A landscape with many peaks, sampled at points; each row gives a point and its height.
A climber steps from a point to the highest of its 2 nearest points, and stops where none of them is higher. Distance is the straight distance between rows; heights are no part of it.
j_797 height 507: [112 141 109 143 183 125 107 110 102  67 129 124 129 131 149 135  94 125
 159 118 136  90 125 122 136 100 140 152 109 123 147 105  84 105 148 131
 139 117 136 161 153 129 163  64 100 137 165 120 110 118 121 140 129 118
 151 153 137 109 110 109 138 112 141 152]
j_163 height 265: [135  98  92 150 139 113 189  80 144 112 100 116 164 139 115 112 147  84
 198 156  91 129 142  96 145 105 108 183 113 165 123 152 183 167 109  93
 123  57 112 129 178  70  89 163  99 162 127 111 110 131 136 110 135 129
 200 140 115 165  94 120  92  77 104 140]
j_657 height 250: [119  83 121  83 101 149 146 147 153 151 158 155 132 132 172 177 120 112
 130 113 119 113 153 138 145 176 165 107 150 113 111 148 133 163 159 170
  76 140 129 106 136 127 157 128  74 118 182 118 127 189 164 122  86 141
 144 105 175 122 115 145 105 107 107 129]
j_160 height 253: [ 92 160 160 152 124 130  44 165 115 137 123  95 117 153 102 154 156 138
 127  98 165 103 148 140 158 130 109 168 142 105  95 109 123 168 165 177
 162 164  80 125  91 147 138  60 132 139 148  93 129 158 138 149 158 131
 104 137 113 113 190  73 154 160 137 135]
j_896 height 402: [127 161 169 194 121 162 181 141 148 185 122 139 174 173 122  84 148 161
 135 103 129  93 120  91 186 111  92 131  94 110 112 158 121 175 187 114
 145 130 124 101 169 102 108 198 161 139  98 154 150 144 132  84 133 114
 138 117 163 113 120 153 118 116  79 100]
j_363 height 418: [ 63 165 126 106 170 125  99 147  85 128 135 118 158 142 151 129 127 144
 151 127 174  68 113  71 115 137 123 108 127 109 138  88  85 144 180 170
 212 127 132 133 104 144  99  92 147 162 127 138 134 132  87 153 169 177
  80 112 137 115 132 134 172 137 130 171]
j_453 height 176: [141 136 138 125 105 116  87 125 124 137 116 124  79 107 108 170 110 135
 100 133 142 152 139 183 129 165 156 110 165 137 144 129 116  81 106 121
 113 165 118 136 112 149 169 116 106  91 154 131 106 114 152 130 120  95
  82 135 109  90 166 113 142 158 157 130]
j_570 height 545: [106 118  86 100 108 136 118 101 157 151 105 138 106 117 119  85  94 105
 107 136  91 172  99 116  89 117 145 104 134 172 158 121 145  82  54  81
 100 117 170 139  87 152 100 159 161  89  72 160 126  95 132 100 105 158
  94 107  99 142 131 186 152 127 101 109]
j_992 height 346: [171 144 132 131 117 133 144 158 177 126 116 145  97  95 113 122 106  69
 117 162  96 206 113 145 120  57 102 125  91 149 110 136 154 152 116  95
  74 120 137 116 152 130  89 114 123 141 104 115 141 166 119 125  89 200
 136  87 163 175  58 145 128  81  85 115]
j_284 height 87: [141 115 118 126 175 108  96  62 131 103  73 130 102 112 118 111  97 119
 122 181 124 161 120 155  67  90 138 159 135 195 111 137 125 100  83  74
 109 112 123 160 110 130 120 104 113 128 155  93 111 117 137 126 149 137
 135 156  80 171 111 120 176 127 160 126]
j_940 height 322: [ 86 119 130 205  86 136 145 148 135 182 120 136 171 146  79  93 152 143
 111  80  96 105 121 113 180 122 113 127 129 121 102 159 160 158 146 150
 137 121 117  79 142 127 157 191 156 123  88 167 103 135 116  94 118  84
 151 129 141  99 133 151 109 116  77 104]
j_108 height 489: [141  60 140  67  74 115 151 104 173 174 191  99 159 124 130  74 166 147
  82 151 128 158 146 115 142 129  90 123 131  83 133 123 124 161 141 148
  99 141 125 105 111 115 111 234 154 145  99 155 173 167  69 144 167 108
 191 117 176 192  89 131  72 102 133 107]
j_415 height 267: [113 101 150 132 111 145 152  99 155 129 139 118 139 180 147 110 125 153
 175 121 111  90 142 109 177 120 139 163 133 102 126 142 118 148 169 147
 132 139 111 141 181  85 133 124 110 135 137 123 141 119 153 112 142 106
 179 150 133 141 134 104 124 102 131 122]
j_911 height 667: [ 75 134 139 100 118 137 117 165 123 164 135 150 114 109 136 126 105 136
 169 120 132  90 117 135 113 153 165 102 150 108 129 127 119 114 147 142
 187 131 141 178 134 123 138 124 169 124 130 142 101 120 131 138 122 150
  85 122  75 117 162 153 128 141 120 139]
j_378 height 207: [122  69 133  80  91 141 149 147 179 135 141 152 143 134 214 142 104  94
 141 138 125 135 169 159 139 175 156 125 159 148 103 147 142 162 184 158
  70 136 134 137 181 120 152  84  49 154 193 103  98 192 165 125  88 177
 150  98 152 132  89 145 121  96 105 121]
j_254 height 513: [118 113 114 104 126 118 106 141 130 121 123 152  77 106 143 153  82 106
 133 140 123 167 160 177  99 117 142 121 117 142 115 128 114 137 120 157
 110 117 144 170 110 150 168  69  92  97 228  93 114 146 133 155 105 141
 138 125 116 137 106 112 134 104 141 163]
j_686 height 299: [ 98 187 173 107 148 113  86 139 102 125 156  95 105 122 148 140 130 163
 149 132 197  88 106 104 147 144 152 130 150  92 129  81  80 116 164 141
 183 205 137 131 120 106 131 110 135 114 149 123 129 128 108 145 203 147
  61 115 111 122 174 104 149 199 146 137]
j_598 height 347: [119 155 134 145 113 150 146  98  97 143 169 132 137 136 140 120 125 161
 120  99 126 131 114 122 156 133 155  95 158 102 196 105 102 106 119  89
 148 151 171 108 140 103 121 191 136  76  84 156 168  79 120 107 149 105
  98 138 146  96 147 116 112 173 125 124]
j_596 height 169: [119 117  87 137 121 128 123 107 111 110 104 122 135 151 102 158 124 112
 124 125  86 139 135 110 132 132 123 136 151 153 141 134 150 131 101 138
 110 101 105  82 117 137 127 138 120 133 101 127 128 128 124 135  92  99
 149 134 149 120 131 132 138 110 120 138]
j_604 height 399: [191 131 194 137 120 159 190 132 162 160 138 128 162 148 148  98 177 165
 136 145 180  98 125 104 158 106  85 112  78  77 128 132  89 138 179 108
 163 146 143 139 178 107  95 184 137 155 136 129 173 124 156  96 167 105
 139 136 171 143 113 110 110 107 155  88]
j_621 height 252: [136  77 164 148  82 122 174 155 156 187 130 132 159 125  76  78 177 132
 132 120 100  97 112 102 148 147  88 139 123  98  72 159 164 136 128 134
 114 125 106  99 145 120 131 197 169 160  86 167  98 145 129 110 107  92
 172 137 133 137 125 140  92  73 121  94]
j_249 height 649: [137 104 151 105  75 132 133 122 144 169 177 104 163 117 132  71 161 168
  76 125 157 132 122 162 138 133 110  83 143 100 143 134 126  97 121 108
 140 131 157 119 128 104 128 232 183 121  71 163 157 120  88 136 181  86
 125 133 143 140 129 114  78 156 149  79]
j_189 height 221: [145 171 145 111  91 123  96 163 130 124 126 105 112 117 101 146 143 143
  51 137 159 125 115 138 115 147  94 103 109 129  91 124 154 144 142 175
 128 133  98  85  64 174 131 119 147 132 142 128 109 185 113 148 132 122
 108 108 154 139 143 106 112 160 128 126]
j_539 height 223: [201 163 163 134 159 142 124 125 133 125 109 128 124 127 131 131 130 147
 128 150 163 131  99 148 110 142 151 105 140 125 152 114 112  75 109  69
 136 192 151 128 146 131 111 155 119 114  95 116 130 111 166 110 161 127
  64 146 103 128 161 112 156 151 168  82]
j_525 height 182: [195 165 147 136 178 103 124  54 140  73 100 113 108 158 139 121 122 139
 119 165 182 144 103 116 136 137 156 143 130 149 147  96  94  84  96  67
 108 206 135 100 150 105  95 130  98 122  97 116 151 124 168 101 171 143
  72 136 115 147 163 110 178 185 166  93]
j_79 height 437: [164  75 117 159 126 107 180 131 157 131 118 138 144 111 122 135 178 101
 165 123  69 127 141 131 142 134  84 155 104 133  95 158 223 197 112 148
  85  96  92 123 127 138 132 154  78 137 161 136 133 146 146 139 130 109
 219 126 132 159  91 124  51  83  86 135]
j_719 height 115: [154 120 117 133 152 108  78  70 118  93 103 101  74  85 104 132 113 129
  68 169 143 162 118 173  88  87 132 135 140 152 138 110 112  70  66  77
  90 132 121 133  79 143 128 105 109 107 137 106 133  93 119 142 154 114
 131 141 127 162 103 114 160 169 179 123]
j_582 height 76: [134 134 110 146 116  93 129 116  62 105 148 107 134 134  62 156 152 130
 105 111 129 137 130  59 157 129 117 155 172 100 144  98 113 131 103 141
 122 138 103  45 107 116 110 148 153 127  18 137 162 112  91 154 101  88
 120 106 174  96 135 117 154 150 157 129]
j_346 height 106: [174 136 135 188 123 103 159  88 117 115 155 123 134 147  67 148 164 131
 121 101 116 139 150  95 179 123 112 169 154 107 150 127 145 143  90 136
  85 165  87  33 144 106 135 157 116 125  72 116 166 127 131 125 113  71
 153 144 184 117 156  92 133 154 160 108]
j_383 height 46: [134 171 127 154 108 134 110 136  85 140 123 128 174 151  85 159 153 132
  68 114 127 130 106  97 148 147 123 113 161 138 142 126 129 119 119 129
 130 127 113  41 124 153 113 176 136 122  28 151 136 125 115 108 135  87
  85 123 157  65 155 116 149 137 132 115]
j_176 height 244: [128 184 114 132 166 130 136 143 136 140 113 170 134 194 159 184  87 104
 145 123 146 137 123 123 132 141 163 118 119 140 142 122  83 165 169 130
 100 166 138 116 150 132 136  82 137 150 101 124 124 177 130 123  94 199
  74 104 109  90 162 182 174 140  95 153]
j_142 height 305: [134 154 122 118 118 144 109 135  71 162 159 130  93  85 128 143 139 162
 140 118 134 137 107 130 113 145 142  88 183 111 196  92 114  85 101  80
 161 161 181 129 111 140 120 199 133  71  58 151 141  66 127 140 156 131
  64 123  94  94 165 125 118 189 133 126]
j_566 height 110: [101 107 117 105 106  98 140 103 133 146 140 156  84 142 110  89 107 114
 204 152  81 174 158 135 116 131 118 169 160 149 106 150 144 149  78 132
 124 128 121 147 105  61 123 135 161  89 155 110 146 113 128 144 114 125
 149 150  67 160 149 101 130 114 157 123]
j_25 height 557: [121  61 118  85  82  98 159 106 118 148 193  83 129 113 131  89 149 163
 101 118 124 130 139 131 146 125 107 112 143  65 139 130 140 140 120 151
 126 119 130 133 100 101 126 200 167 113  96 162 161 112  77 166 156  83
 177 116 144 157 102 116  61 149 132 114]
j_400 height 130: [163 151 114 183 127 110 110  78 103  84 122  90 115 123  84 152 146 133
  88 115 130 144 144 137 157 103 121 159 138 136 169 112 146 108  63 116
  93 139  95  60 115 121 140 132 106 124  93 118 153  90 120 140 134  72
 135 152 173 114 145  83 133 186 153 125]
j_649 height 60: [124 130  98 155 136 113  71  52 134 111  72 131  93 142 130 121  82 115
 109 162 119 193 153 177 105 105 133 152 146 219 137 130 128 118  95 106
  92 140 101 129 103 139 151  92  89 109 189 103 113 132 136 127 126 141
 134 131  97 139 131 122 175 149 128 154]
j_852 height 212: [122 152 156 150 131 153  64 172  82 156 128 115 125 143 110 149 150 136
 123 106 171 101 125 139 112 124  84 103 115 109 134 109 122 175 179 168
 196 149 113 149  82 188 116  94 133 143 152 104 125 137 125 156 171 144
  94 125 118 123 159  89 151 121 136 144]
j_276 height 90: [131  74 132 124 133 103 138 131 110 102 140 115 121  93 122 114 114 124
 131 133 118 116 127 148 138  70 123 134  96  97  99 139 144 139 134 154
 146  92 121 180 138 120 151  85 120 111 190 124 116 100 121 134 133  99
 207 134 125 152  70  90 101  72 133 127]
j_319 height 496: [ 80 161 109 137 175 142  86  98  86  91 111 116 166 169 153 111 125 165
 152 141 158  82 105  80 101 132 122 160 136 163 135 104 100 111 160 134
 200 116 138 156 135 141 108 102 121 164 127 126 112 119  95 140 176 147
 110 143 106 115 153 128 170 135 129 161]
j_143 height 89: [162 142 140 138 154 101  98 127  88  78 136 101  73  80  88 127 129 157
 109 137 154 128 116 167 119  91 114 146 112 105 116 117 111 103 102 119
 146 130 119 153  94 123 148  93 129 107 168 113 129 106 110 155 146  94
 135 152 123 148 114  83 135 151 177 135]
j_514 height 398: [113 141 103 125 149 155 144  99 110 107 149 129 130 114 167 138 116 140
 109  92 105 117 113 123 144 131 175  90 142 120 203  98 108  75  98  81
 122 113 162 133 137 126 140 143 110  81 126 154 141  65 149 107 113 120
 106 134 171  84 119 127  94 167 115 143]
j_985 height 597: [ 68 142 108 133 195 112  86 128  81  98 132 140 127 144 142 135 110 124
 195 122 121  93 126 101 108 131 145 170 131 123 138  92  77 118 147 132
 173 121 130 175 141 122 149  60 127 143 136 121 110 124 111 157 123 137
 109 160  87  97 156 133 162 127 146 167]
j_118 height 198: [120  81 131 104  66 121 148 154 155 200 125 148 121 128  87 113 135  97
 150 135  71 139 137 119 130 150 105 127 143 106  87 152 161 156 125 160
  97 131 110  98 109 131 130 178 166 135 106 152 122 160 128 129  79 112
 156 124 117 158 122 146 112  71 121 105]
j_694 height 213: [137 114  94 150 148 114 166 120 117  92 102 115 145 130  98 114 154 108
 151 136  91 123 126 104 111 125  96 154  99 166 110 144 171 136  90 106
 139  57 118 127 129 112  91 154 142 162 104 125 118 123 124 128 117 121
 159 135 125 141 120 140 104  92 121 145]
j_358 height 451: [151 103 128  96 129 138 128 150 135 150 108 162  93 105 145 133  93  82
 129 158 109 187 143 166  45 108 106  98 107 166 122 149 145 142 114 136
 116 111 153 182 109 146 129  91 114 124 202  93 114 132 131 146 115 158
 141 126  94 174  95 117 123  85 130 143]
j_619 height 142: [108 148 131 122  99 106 125 118 141 136 108 138  95 151 109  84 120 127
 158 154  98 147 133 125 116 142 118 158 124 167  93 148 153 146  96 139
 118 125 112 118  93  96 106 138 171 127 131 121 129 159 116 140 119 144
 124 124  74 161 156 133 130 128 133 116]
j_897 height 350: [103 155 144  89 132 115 110 155  84 146 170  84 126 111 153 110 168 175
 138 137 189  78 125  96 126 152 102 101 133  89 126 106 118 129 170 169
 227 137 128 133  84 107 100 143 156 152 126 147 148 124  82 155 206 149
  88 107 119 139 139 101 126 176 149 139]
j_148 height 264: [167 155 140 124 160 130 131 141  83 137 138 138 103 114 108 140 125 145
 178 136 148 125 107 108 103 143 132  91 133  96 166  89  92 105 126  95
 173 179 163 141 117 136  98 158 146 103  87 125 155  99 138 140 147 138
  72 142 102 134 154 124 149 139 159 123]
j_728 height 3: [110 106 104 110 154 124  97  77 111  95 106 129  95  97 170 121  99 132
 106 151 151 144 138 170  83 172 154 105 155 185 158  95 112  84 111 115
  94 141 138 173 107 175 148  79  76 108 222 131  83  95 142 125 124 142
  94 124 110 110 139 139 145 171 155 160]
j_336 height 598: [ 62  83  59 108 150 110 107 151 121 100 140 156 109 124 163 161 102 109
 164 124 118 150 184 165 120 121 160 165 117 143  95 139 112 134 115 154
 122  81 137 172 125 133 187  50  89 100 219  94 111 150 128 143  98 136
 166 145 103 106 114 132 130 109 122 165]
j_664 height 542: [125 153 146 117 176 159 131 162 123 108 134 138 149 125 178 136 120 143
 152 127 156  78 112 118  91 171 158 107 129 118 148 112 114  79 152 126
 173 141 163 187 173 142 137 104 113 144 139 123  92 106 134 123 149 144
  78 146  90 108 162 135 123 140 135 134]
j_33 height 160: [ 82 118  80 155 127 148  92 115 101 124 105 133 173 181 123 168 121 116
 120 100 110 102 142  98 144 151 149 148 175 146 134 144 121 132 160 150
 141 112  95  96 140 147 157 107 101 148  93 132 104 125 139 112  97  93
 131 142 153  65 157 132 180 111 116 140]
j_81 height 370: [136 148 145  84 170 117 141 150 121  74 137 142 116  83 138 112  79 118
 138 155 148 132 109  91  98  97 140 113  95 113 116  94  84 123 145 130
 130 111 185 145 143 121  93  82 144 147 129 110 128 157  99 146 102 196
 127 101 138 164  73 161 153  93 138 153]
j_988 height 503: [163  96 132 137 107 105 161 120 137 124 143 103 132 108 117 119 191 152
 112 103 108 105 128 126 151 153  84 146 100 105 102 140 205 186 115 171
  95 114  95 103  93 143 133 168 110 137 158 151 143 149 125 148 139  90
 205 131 156 167 109 112  51 122 109 125]
j_909 height 381: [ 98 103  66  98 146 133 141 124 158 123 112 155 120 111 155 137  88  95
 136 126  93 161 138 154  94 158 171 100 152 166 160 134 131  70  76  85
  97 103 146 178 121 140 145 109 119  88 158 153  95  74 155 103  77 145
 111 134  95 103 136 173 117 144 107 152]
j_938 height 298: [150 129 176  93 110 145 156 149 141 140 167 128 122 117 139 159 135 140
 112 106 138 103 124 120 151 146 140  97 117  75 115 140 125 154 169 169
 113 145 121 115 134 132 141 136 131 129 167 130 134 155 140 135 114 120
 137 121 186 130 120 111 102 124 127 126]
j_236 height 141: [115  83 106 113  85 110  87  84 128 121 127  90  88  98 134 137 108 118
  67 141 127 175 148 187 120 135 133 123 168 153 151 120 124  79  80 120
  77 129 104 128  75 138 156 116 111  95 164 126 123  90 114 139 129  77
 144 126 129 129 110 105 127 173 163 139]
j_184 height 474: [147 183 194 184 121 166 153 148 133 152 126 121 190 136 132  80 159 184
 101 116 169  89 103 126 171  90  92 114  89 112 112 149 121 120 184  95
 174 123 149 121 167 106 108 187 165 132 125 149 147 137 131  88 166 109
 117 125 168 112 115 137 117 135 104  83]
j_857 height 139: [176 155 124 134 188 127 129  57 153  69  89 115 129 114 142 140 140 114
  94 152 143 126  90 115 127 110 165 130 111 157 164 105 107  59  76  36
  90 137 137  90 141 124  86 125 109 137  58 104 161  98 170 100 151 149
  87 130 153 131 116 152 170 165 163  98]
j_624 height 172: [133 168 160 201 131 126  86 183  91 147  99 121 125 129  69 119 151 151
 130 118 149 118 116 142 122 120  85 127 100 115  99 130 137 152 137 130
 183 149 103 131 113 150 117 129 166 143 107 123 120 136 120 134 149 140
  97 113  94 115 165 130 144 115 134 119]
j_862 height 308: [ 49 169 142 163 149 134  71 201 109 132 136 100 151 118 109 167 160 140
 152  70 162  65 145 125 197 133 135 179 132  80  96 129 125 156 168 187
 176 141  96 123 121 126 155  64 138 145 145 131 129 146 125 130 144 131
  97 122 125  81 172 111 138 177 112 141]
j_618 height 214: [112 102 112 150 150 155 135 111 130 128 123 121 185 178 152 149 123 122
 150 104 109  77 129  90 169 116 127 163 137 131 131 137 128 162 198 149
 131 104 109 118 180 123 146 108  84 166 121 129 114 141 142 108 115 103
 182 130 164 110 105 131 145  86  91 139]
j_981 height 121: [129  61 139 116 108 129 145 162 154 147 115 136 126 110 139 116 112  99
 130 142 111 133 145 160 116  73 114 113  83 132  78 176 161 151 161 166
 121 101 111 195 162 137 166  80 111 131 195 101  97 122 145 126 125 118
 206 126 108 151  71 105  92  70  95 126]
j_987 height 641: [140 117 128  78  69 145 124 108 192 170 127 124 126 115 141  75 129  96
  67 133 106 148  88 132 106 139 143  87 123 156 151 124 153  81  66  79
  74 130 172 105  96 143 100 191 168 119  54 161 148 121 138  97 110 136
  79 107 131 141 130 162 135 134 125  87]
j_749 height 488: [ 80 108  80 133 144 131 125 176 127 106 130 137 133 140 151 166 146 136
 152  96 123 111 177 153 133 139 137 172  93 139  77 161 148 160 138 175
 136  74 112 153 121 138 187  57 110 141 190  98 108 163 117 137 105 129
 154 156 107  99 147 139 123 133 108 161]
j_120 height 78: [143  61 113  97  65 100 156  76 157 154 153 154 104 158 140 104 104  92
 195 162  90 183 168 144 132 139 116 154 199 127 150 135 147 151  92 117
  84 160 115 138 141  80 108 151 104  92 144 123 158  99 158 129 128 121
 177 154  92 166 127  81 126  80 163 108]
j_966 height 178: [101 174  80 121 149 120 146 135 124 114 119 157 105 155 118 164 110 107
 162 119 103 161 135 102 115 141 160 137 113 147 152 114 115 153  95 124
 107 133 139 110 106 133 105 120 161 117  84 138 161 147 124 145  95 198
  79  97 104 111 173 196 139 157  84 155]
j_121 height 32: [102  93  94 129 139 121  96  66 154  93  81 125 117 102 182 128  84  91
 109 162 120 166 156 171 105 139 155 127 138 218 126 132 126  89 106 112
  73  93 104 150 120 141 147  69  82 128 223 105  83 104 144 116 116 143
 154 128 103 128  87 136 149 145 123 167]
j_957 height 447: [ 94 116  87  95 134 125 149 174 173 134 110 148 116  89 146 148 100 111
 126 122 110 156 149 168  88 143 169  94 106 160 111 165 141  69 100 136
 125  74 152 187 138 148 169  89 140 105 178 137  77 105 121 120  86 137
 137 143  92 110 119 182  99 144 100 162]
j_562 height 101: [145 186 148 124 167 142 126 101 164  92 102 119 126 106 138 129 140 147
  51 130 143 143  69 117 110 101 162 112  79 156 156 116 128  77  77  57
  87 135 155  99 127 154  97 123 137 118  56 126 162 114 148 107 162 164
  70  97 162 125 113 179 151 175 119  87]
j_701 height 427: [101 140 145  76 170 122 122 127 119  87 154 144 131 116 171 122  65 116
 137 135 157  85 111  80 122 137 173 118 130 118 138  80  53 102 169 142
 130 129 177 156 152 117 129  79 121 145 142 132  99 142 113 139 101 156
 107 117 149 121  92 143 150 105 150 158]
j_976 height 397: [167 136 137 116 114 140 148 177 163 131 121 157  82  97 142 140 102  70
 128 154 101 202 144 157  80  92  83  99 101 153 112 143 169 178 116 145
  90 112 149 137 124 147 108 100  99 141 170  95 128 166 112 157  96 192
 140 101 136 182  72 127  96  89  99 144]
j_949 height 65: [185 118 162 137 126 111 120 150  96  98 135 102 105 103  93 107 176 150
 116 146 164 112 114 157 103 107  74 141  93  93  87 134 136 128 130 121
 173 126 111 156 102 120 115 124 146 154 155 112 134 129 137 159 162 105
 141 142 119 169 129  82 121 109 193 109]
j_704 height 555: [117 138 117 104 131 134 140 185 129 152 123 151  99  69  99 134 112 129
 137 117 114 130 122 143  90 141 147  92 116 120 114 147 145  86 109 130
 159  95 154 174 119 142 137 124 183 116 126 149  98 115 112 137  96 134
  98 122  88 117 140 165  95 136 109 140]
j_599 height 162: [151  96 161 103 106 147 164 163 194 126 122 146 120 109 187 135 105 100
 129 153 128 129 161 171 113 131 132 109 106 145  94 172 160 156 158 162
  71 118 115 154 176 124 165  76  82 171 205  90  96 152 157 133 113 160
 181 127 142 168  78 103  88 109 110 123]
j_298 height 318: [163 149 157  96 133 135 145 138 142 111 135 133 114 109 126 139  93  99
 110 151 124 159 114 107 136  99 134 123 113 110 119 117 105 136 154 116
  91 133 140  98 157 118  89 119 127 146 110 110 144 172 128 122  86 172
 127  94 179 154  72 138 154  81 123 119]
j_465 height 315: [127  88 104 136 108 111 177  73 146 125 130 126 146 162 146  94 127 135
 200 151  98 118 151  96 168 103 120 174 132 123 143 133 151 177 135 133
 139 107 119 141 178  67 104 159  93 124 148 118 149 110 134 116 157 120
 212 143 117 170  97 107  95  83 111 134]
j_840 height 88: [143 163 102 184 165 154 141 141  85 134  99 163 159 173  98 139 117 124
 155 119 111 132 110 104 111 118 128 106 119 142 170 125 105 132 129  95
 163 125 144 111 148 145  99 147 149 129  50 138 146 108 131 108 106 145
  96 125 114  92 144 171 157 103 100 132]
j_188 height 63: [128  79 154 110 103 105 121 129  95 103 156  80 134 109 128 102 157 161
 104 112 162  88 125 140 139 112  94 161 110  83  89 141 151 148 157 168
 173  94 102 171 104 134 130  98 132 149 170 128 123 113 108 154 158  80
 185 145 128 150  99  76 110 108 157 115]
j_146 height 556: [151 143 185 144  96 141 146 149 142 154 142 113 183 105 116  71 196 173
  86 123 162 113  99 161 150 105 105  96 115 101 111 143 125  86 143  96
 160 125 165 116 158  98 110 214 187 139  91 159 150 132 123 102 171  89
 140 125 147 119 116 131  97 135 156  57]
j_779 height 395: [ 68 132  88 154 142 126  94 177 101 118 122 117 156 140 121 160 164 140
 130  70 139  91 158 124 153 154 115 190 117 126  81 149 150 187 155 192
 166  93  87 125  96 148 161  67 134 153 155 123 108 164 110 136 104 129
 142 132 135  87 147 144 144 136  94 152]
j_10 height 380: [121  47  86 166 105  99 154 106 127 149 128 139 168 135 103 129 161 103
 163 116  61 148 144 106 148 113  89 161 158 135 116 150 192 192 117 161
 111 101 100 105 123 132 138 159  69 114 125 129 131 132 140 134 120  83
 230 129 122 141  94 136 106  66  90 130]
j_454 height 52: [130 154 119 160 115 126 129 111  92 146 122 154 153 170  84 118 123 138
 126 127 132 138 108  79 130 137 145 114 168 143 174 114 107 122 107 104
 146 156 142  61 138 123  82 178 158 115   4 146 168 103 131 110 137 124
  80 126 116  96 155 139 183 138 141 102]
j_380 height 756: [140 106 162  70  62 143 133 113 167 169 150 114 152 121 132  82 144 125
  58 142 134 139 105 149 127 151 146  88 153 123 130 137 125  81 113 101
  89 137 146 106 117 118 116 208 179 127  76 165 134 139 109 110 128 102
 107 127 149 136 124 134 110 143 141  81]
j_247 height 131: [136 167  76 174 163 137 169 143 132 118 113 159 134 162 111 138 113 100
 176 108  83 164 129 112 118  99 132 134 100 155 160 135 131 152 105  91
 116 108 148 123 136 114 103 137 159 124  81 146 148 109 111 109  80 178
 122 117 104 119 144 192 122 112  73 151]
j_577 height 438: [125 171 140 153 178 163 137 159 134 122 122 151 171 161 158 151 101 121
 169 103 134  82 114 119 139 137 155 134 122 106 147 124  82  96 181 109
 153 124 149 154 196 112 146  95 131 145 106 141 108 115 132 102 115 134
  87 147 102  80 158 161 137 127 118 140]
j_555 height 335: [135 142  92 128 171 134 127 132 134 111 110 161 147 174 160 181  93  97
 150 122 120 122 139 140 114 162 169 132 145 144 151 125  87 104 148 107
 111 131 133 147 168 137 165  78 100 145 116 130  93 121 145 105  74 146
  88 150  96  71 167 161 160 118 133 162]
j_285 height 345: [165 126 210 103 110 165 185 146 163 185 168 133 146 150 165 122 170 156
 129 123 150  97 136  89 158 143 111 107  94  60 115 141 112 173 203 167
 139 167 115 135 162 124 121 164 120 153 160 131 159 151 152 106 155 118
 152 131 181 145 118 106  91 123 118 110]
j_916 height 211: [139 166 167 123 118 117  68 136 114 124 121 114  76 141 107 152 131 139
 119 134 156 140 125 161 121 161 128 148 156 120 103 119 121 121 125 150
 143 179  96 129 104 142 153  97 119 114 155  98 107 146 145 152 153 117
  74 135  84 131 201  86 152 172 166 124]
j_338 height 463: [ 94 123  81 129 130 156 125  88 146 138 119 135 119 109 145 118  97 117
 101 106  94 165 117 135 121 114 178  88 140 165 194 108 121  73  74  71
 105 112 155 139 117 151 130 141 125  74 105 153 124  56 144  92  97 152
 104 124 146  99 121 172 130 152  89 136]
j_78 height 258: [172 150 156 108 135 128 143 179 124 111 142 126 105 105 108 181 138 118
  86 113 138 125 128 114 132 144 105 109  99  90  94 123 135 169 146 177
 111 136 103  85  94 169 127 111 125 148 149 112 120 182 132 152  93 135
 123 107 184 143 117 113 118 121 132 140]
j_368 height 187: [129 155 140 149  89 122 107 140 113 132 133  97 137 157  99 113 159 161
 109 121 146 104 122 118 142 135  93 131 127 126 109 132 150 155 148 159
 149 142  95  89  90 133 116 158 157 144 116 135 130 157 103 139 156 109
 123 122 145 139 155 106 120 144 131 113]

Where does a climber stop that starts at each point below?
j_121 -> j_336
j_454 -> j_911
j_78 -> j_380
j_621 -> j_380
j_378 -> j_380
j_143 -> j_336
j_624 -> j_336
